A landscape with many valleys, sampled at points; each row gives a point and its height.
From any point a ball takes the steepest step (drop divided by distance) to one of its 2 nearest points. It stops when none of these is lower. Distance is the straight distance between rows; heights are no part of it.
raleg: [125  55 141 131 166 111 142 177 134 104 138 105  94 141 123 125 137 107
 117  99 154 142 132 164 129 162 142  93  97 142  60  90]  height 494
nad: [ 95  87 154 158 120 192 134 146 145 178 100 159 106 146 153 162 129 127
  89 103 143 123 153 156 119 123 162 128 151 107  62 138]  height 193
nodib: [113 110 141 136 137 165 118  81 108 149 130 161 119 117 154 158 160 169
  91 109 141 148 111 148 102  83 150 117 136 114  88 126]  height 264
dez: [117 229 150 162  75 143 102 123  92 113 115 164 157 143 160 137 151  73
  87 153 107  95 100 109 144 131 149 129 159 142 126 157]  height 545
sig: [ 68 174 156 130 127 164 121 132 150 167 121 106 137  52 133 129 213 118
 154 126  57 133 117  93 161 107 159 197 123 124  97  97]  height 565
Vod: [163 159 100 149 118 127 152 139 148  49 188 165 155 156 110 140 137  81
  76 149 138 133 107  98 154 151 105  32 134 170 133 152]  height 620
Suket: [125 184 144 141 133 130 154  98 107 135 108 122 173 123 152 160 204 136
 134 120  86 142 102 118 156  98 146 152 111 145  86 120]  height 342
nuti: [ 99 203 140 153  80 135  82 103 108 126 131 166 139 114 149 140 122 102
 101 170 106  94 109  98 123  94 133 134 177 116 173 157]  height 506
buvi: [136 139 121 124 169  73 120 138 114  85 184  87 130  86 117 116 177 103
 158 150  93 135 103  67 128 112 114  99 108 159 155  84]  height 55
diza: [105 148 142 134 111 119  93 150 138 165 134 109  86  92 119 142 109 137
 157 156  95  97 154  79 117 104 135 168 178 110 173 122]  height 520
gunud: [117 191 107 155  76 173 141 139 138 153 138 143 145 144 152 129 122  98
  96 164 159  98 132 115 140 152 151  76 131 107 140 171]  height 428
muni: [131 147 145 144 148 117 147 110 108  96 113 127 179 170 149 167 200 124
 148 111  73 149 118 122 166  92 127 144  98 171  85 112]  height 288
Bafu: [137 117 143 140 144 139 138  97  91 139 134 128 113 115 159 145 187 147
 105 108 145 147 101 134 113  90 157  87  94 123  62 118]  height 249
Nizi: [142 115 105  96 149 104 140  94 103 179 151  88  96  62 107 108 124 186
 175 142 154 143 127  95  83  94 112 121 111 110 161 119]  height 247
foma: [132  83 118 137 148 128 157 186 147 117 135 108 100 134 122 109 123 101
 106 115 182 116 130 155 129 191 146  61  99 127  75 117]  height 480
dokeg: [187 103  78  95 132 118 128 129 125  91 153 108 140 130 135  82  82 162
 130 139 202 148 104 165 145 156 106  55  95 101 159 157]  height 667
mafid: [ 81 206 147 155  96 136 121  98 122 127  91 156 159 127 138 130 137 120
 117 149  75 114 145 101 151  96 126 174 151 133 185 158]  height 455
sulan: [155  95 128 134 107  98 121 191 152 121 132 116  79 170 111 142  58 103
 132 113 149  99 155 121 142 192 125 120 162 133 128 125]  height 323
fipom: [134  81 139 109 140  99 169 124 156 147  78 116 156 184  94 121  86 147
 196 109  98 154 181 149 126 123  91 213 122 140 146 126]  height 437
levor: [152 214 105 147  94 153 161 134 128 119 137 135 174 158 143 119 148 109
  96 157 159 116 104 112 155 159 132  47 105 131 122 170]  height 390
Gik: [123 107 123 114 163 120 192 131 144 113  98 108 158 157 148 100 161 128
 121 118 149 155 139 176 154 141 135 107  69 138  99 126]  height 414
ligov: [165 141 108 139 140 139 146 132 124  92 181 127 116 130 121 130 158 111
  91 141 195 121  85 115 106 157 144  10  99 143  86 135]  height 643
vutim: [108 131 182 174 124 124 119 142 127  89 115 146 148 192 161 168 172  89
 135 103  62 129 148 109 170 106 132 155 127 161  85 116]  height 351
nus: [161  88 131  98 111  73 175 133 152 109  73 114 137 203  99 101  46 120
 164  95 122 154 177 154 152 169  80 182 111 139 153 140]  height 476
Zava: [121 147 127 140 139 156 190 136 145 143  89 115 156 133 146 119 183 124
 106 123 151 130 115 151 148 146 171  84  75 126  60 131]  height 440
Sunu: [126 114 152 144  92 108  83 182 150 122 112 132  80 152 127 133  74  95
 121 125 132  92 158 130 149 162 145 143 193 121 152 143]  height 335
Gis: [141  97 123 128 115 110  81 176 108 146 165 112  63  95 125 120  87 104
 115 145 171  92 106 123 118 174 145 105 164  97 135 116]  height 230
garel: [111 165 137 149 131 115 108 204 147 114 170 100 110  99 130 104 171  48
 117 152 130  85 113 107 138 174 152  99 123 150  96 104]  height 205
lilon: [147  85 150 132 142  74  76 121  98  44 145 139 138 161 145 134 113 105
 138 124  95 137 122 133 131 101  81 129 130 156 166 119]  height 177
fak: [ 86 101 165 139 146 197 145 115 156 173 100 158 139 134 139 160 181 155
 134  87  89 157 149 131 153  88 155 172 123 127  56 114]  height 300
zedud: [169 132  92 120 128 137 158 119 130 101 153 122 136 151 138 102 132 153
 101 140 205 142 111 138 127 148 133  20  86 115 125 165]  height 653
Vagav: [166  95 122 132 129  70  87 138 105  77 155 138 109 161 121 131  67 116
 154 143  98 121 132  83 116 110  73 113 159 163 204 134]  height 71
tela: [106 174 119 153  89 164 143 150 158 194 133 125 102 134 135 154 118 111
 131 163 157  90 157  82 124 137 152  99 162 112 132 148]  height 460
Dad: [140 105 106 117  94 144 101 118 131 162 119 145  96 137 111 147  47 153
 119 119 158 102 136 149 119 151 129 145 186  97 169 143]  height 128
gote: [186  79 110  91 126  68 136  97 118 114 113 118 160 139 107  87  59 142
 184 127  94 151 133 148  79 124  71 178 113 144 182 137]  height 339
pim: [127 126  77  94 105 159 175 111 171 155  76 130 162 142  85  81  59 176
 136 116 166 130 164 175 141 178 107 161 122 101 178 166]  height 551
lezu: [143  67 149 107 153  72  98 126 110  62 123 111 145 155 140 115 115 121
 160 111  95 156 140 164 131 109  97 156 105 147 154 112]  height 241
tapu: [ 85 193 154 142 118 178 120 107 105 192 141 133 111  50 130 170 189 128
  99 141  95 129 103  66 107  99 162 153 142  98  81 116]  height 519
tavi: [ 73 182 144 128 125 141 103 131 143 156 133 113 122  57 123 121 162 122
 138 159  72 102 138  93 140 102 148 181 144 109 155 115]  height 556
vidun: [132  70 151 115 147 116 111 119 104  88 120 132 136 147 170 117 130 129
  92 108 150 149 115 189 132 111 141 117 105 117 101 121]  height 192
gek: [174 118  82 102 140  90 153 151 138 151 166  86  82 131  79 134  86 147
 177 137 154 113 148  67 124 158  90  96 137 141 168 116]  height 153
vavu: [168  82 118 105  99 103 135 117 157 156 101 129  97 155  97 146  38 155
 147  98 131 118 143 136 115 147 110 200 162 115 160 132]  height 218
zef: [118 133 116 117 133 136 178 108 136 137 102 132 158 158 138 116 140 154
 126 127 145 145 152 159 144 107 131 110  96 128 143 142]  height 384
fezif: [110  49 156 143 130 149 111 139 121 127 104 146 111 164 162 147 107 119
  81 105 149 139 132 195 120 130 149 124 139 117  71 133]  height 131
Por: [110 101 118 108 118 148 168 142 163 138  76 127 139 153 110  99  80 148
 120 107 161 127 177 195 155 172 127 162 127 112 131 148]  height 524
lop: [159 151 128 143 132 114 143 115 106  60 123 148 175 174 160 131 163 116
  87 132 130 146 100 147 158 126 117  80  93 160 115 143]  height 299
nen: [143 187 120 163 104 112 119 149 131  43 168 171 152 165 119 130 136  47
  93 149 116 122 111  84 155 148  94  69 154 169 162 154]  height 602
Pum: [ 90 173 139 148 130 158 168 150 143 177 109 118 130  90 139 130 194 113
 118 139 124 112 128 115 144 130 170 128 106 126  60 111]  height 468
Zuzif: [104  99 123 103 168 157 120  56 130 182 133 137 124  90  86 159 134 204
 178 113  90 166 143 110  71  57  99 185 139 118 148 106]  height 359
bef: [128 130 151 136 130 127 114 118  91  78 119 149 161 146 172 121 156 109
  71 125 133 135  92 183 141 118 147 111 104 130  91 130]  height 244
lene: [153 109  98  98 149  88 170 127 108 180 156  77  77  96  86 120 102 173
 199 129 163 137 138  83 104 138 107 115 115 115 151 100]  height 204
mos: [192  78 107 113 113  76 139 154 147 134 129 118  80 188  98 165  33 123
 148  96 153 115 139 106 139 171 108 149 152 133 140 118]  height 282
Zel: [101 133 124 113 126 151  78 113 139 115 112 147 135  89 110  86  89 148
 103 132 115 116 145 174 106 121 111 185 169 109 200 135]  height 295
mem: [120 138 143 143 117 147  71 128  84 135 165 143  98  76 169 123 147 103
  78 150 164 108  71 142 100 114 157 103 140 100 101 119]  height 120
mafe: [138 118  97 107 146 148 104  77 154 142 105 142 140 117  77 115  55 193
 140 121  88 127 140 141  55 127  86 213 164 121 197 127]  height 400
tiked: [117 126 117 133 133 150 163 152 138 162 122 103 116 114 138 107 151 136
 114 130 187 116 130 148 134 151 166  64  87 108  86 136]  height 461
Roz: [132  99 141 144 113 122  79 141  78 148 170 126  57  82 136 131 114 127
 108 138 195 108  96 118  92 138 149  79 145  95 110 124]  height 183
Tugil: [150 122 115 119 172  84 130 112 114  58 181 116 152 111 120 137 199 113
 122 126 114 156  89 104 135 113 120  83 100 180 115  86]  height 141
pab: [165 205 109 136 118 136 173 102  96  96 105 135 181 161 145 137 175 127
 102 140 138 143  88 129 153 137 135  66  94 160 101 149]  height 346
dap: [121 135 101 115 104 162  72 121 130 142 127 152 111  91 112 112  57 147
 105 149 156 104 117 144 110 153 123 148 188  90 204 158]  height 214
Nalon: [110 173 134 143 138 100 111 166 112 111 175  98 113  82 137 123 181  80
 138 156 105 108 104  79 135 129 145 119 120 140 112  94]  height 146
zif: [ 87  99 144 141 148 208 174 121 172 183  73 154 130 143 132 136 155 157
  86  98 132 140 152 176 139 118 158 144 118 114  65 133]  height 245
Pagug: [117 168 126 144  99 120 113 163 137 159 143 116  98 124 126 139 120 107
 143 162 126  88 153  71 133 134 135 110 156 120 165 131]  height 488
pezov: [115  79 147 101 152 143 147 109 169 172  96 134 149 154  78 147 118 161
 213  90  75 165 180 130 124  92 102 239 134 138 118 117]  height 394
liraf: [118 122 108 109 161 182  85  97 156 137  98 170 122 119  95 117  80 174
  92 100 123 123 157 172  81 153 102 194 166 107 182 125]  height 352
vob: [145 132 126 132 163 104 145 108 101 107 153 122 127 124 138 144 185 148
 133 121 134 150 104 110 125  90 140  88  94 153  88 101]  height 203
kove: [148 183 118 137 102 141 108 106  87 132 158 145 133 108 162 140 157 118
  81 168 168 110  75 118 105 116 150  65 126 109 111 151]  height 188
gaki: [126  98 111 101 163 143  93  60 134 148 118 130 160  89  80 117  98 187
 180 118  60 150 135 133  39  86  92 216 138 125 174 119]  height 410
zumuz: [ 95 200 150 146 110 145 122  98 108 121  90 146 182 120 141 145 185 123
 127 130  51 130 119 117 157  90 140 188 131 138 124 130]  height 397
Bek: [123 208 143 183  81 126 101 157 116  76 146 149 134 163 146 145 149  43
  92 151 109  98 118  87 146 149 130 101 153 166 137 146]  height 577
Ludad: [103 150 162 165 112 137 132 167 138 114 122 134 140 168 155 142 165  81
 110 117 106 111 147 130 154 130 151 126 124 147  89 124]  height 395
guf: [160 103 103  98 107 123 106 139 121 114 128 124 125 128 134  80  60 136
 122 144 187 121 109 174 138 173 114 103 126  91 167 166]  height 683
vofef: [ 81  80 163 118 166 185 138 102 160 176 112 155 135 134 112 165 157 175
 183  86  81 173 163 123 130  73 128 198 124 126  88 114]  height 344
Mure: [125  87 133 105 128 100 166 157 157  99  78 109 133 171 117  92  77 117
 132 108 141 136 172 187 162 172 117 158 107 126 137 135]  height 503
kefa: [163 109 111 115 124  79 103 145 119 136 141 111 105 138 103 130  70 142
 179 133 118 111 133  95 111 118  88 137 154 137 177 120]  height 59
vome: [ 97 106 132 115 160 173 122  61 116 171 141 154 114  80 123 158 158 200
 126 106 118 166 129 127  92  69 128 148 125 101 113 115]  height 312
bogu: [ 95 198 145 148 127 171 180 115 117 205 130 124 112  77 119 171 200 134
 123 142 127 139 116  62 123 108 164 129 121 110  63 116]  height 495
nerip: [155  71 131  82 156  68 138 106 114  81 113 108 173 152 127  87  99 128
 179 122 101 173 152 173 107 120  78 163  93 157 159 125]  height 290
Kisi: [168  90 107  93  94  97  92 159 118 105 126 120 112 118 129  92  37 117
 116 129 167 109 105 163 144 185 113 157 148 101 175 140]  height 700
zivo: [102  69 151 120 170 102 122 151 127 114 145  97 111 100 145 121 169 115
 157  91 117 154 130 153 139 125 144 137  94 129  76  85]  height 515
vatak: [146 137  95 149 144 129 164 144 150  96 184 133 125 153  99 154 155 110
 114 139 154 127 120  99 131 144 125  36 112 166 113 120]  height 633
bifu: [146 127  99  95 139  97 129  92 111 146 139 102 141  86 120  91 121 164
 171 153 126 134 122 127  95  93 105 136 115 123 195 126]  height 294
dopu: [128 126 118 105 136 107 139  80 118 124 120 127 165 129 144 103 132 160
 151 143 113 150 136 147 119  86 108 138 107 133 172 135]  height 341
kem: [128 122 133 136  88 118  63 185 145 147 122 118  77  95 132 113  69  95
 117 142 153  75 121 126 130 176 155 154 198 100 159 134]  height 285
dil: [ 79 114 163 125 145 133 117 140 134 137 138 108 125  80 149 127 196 127
 177 101  82 138 120 106 150  98 150 170 104 128  81  93]  height 540

Where does a ball stop that starts at each point below?
ligov: muni
mafe: Dad
gaki: buvi
sig: kefa
Zava: kefa
dez: muni
tela: fezif
pim: fezif
nerip: kefa

Two balls start at each pair of points below. Name the first point that both come to, or write -.
Por and guf: -
vofef and tapu: -
zedud and tiked: -
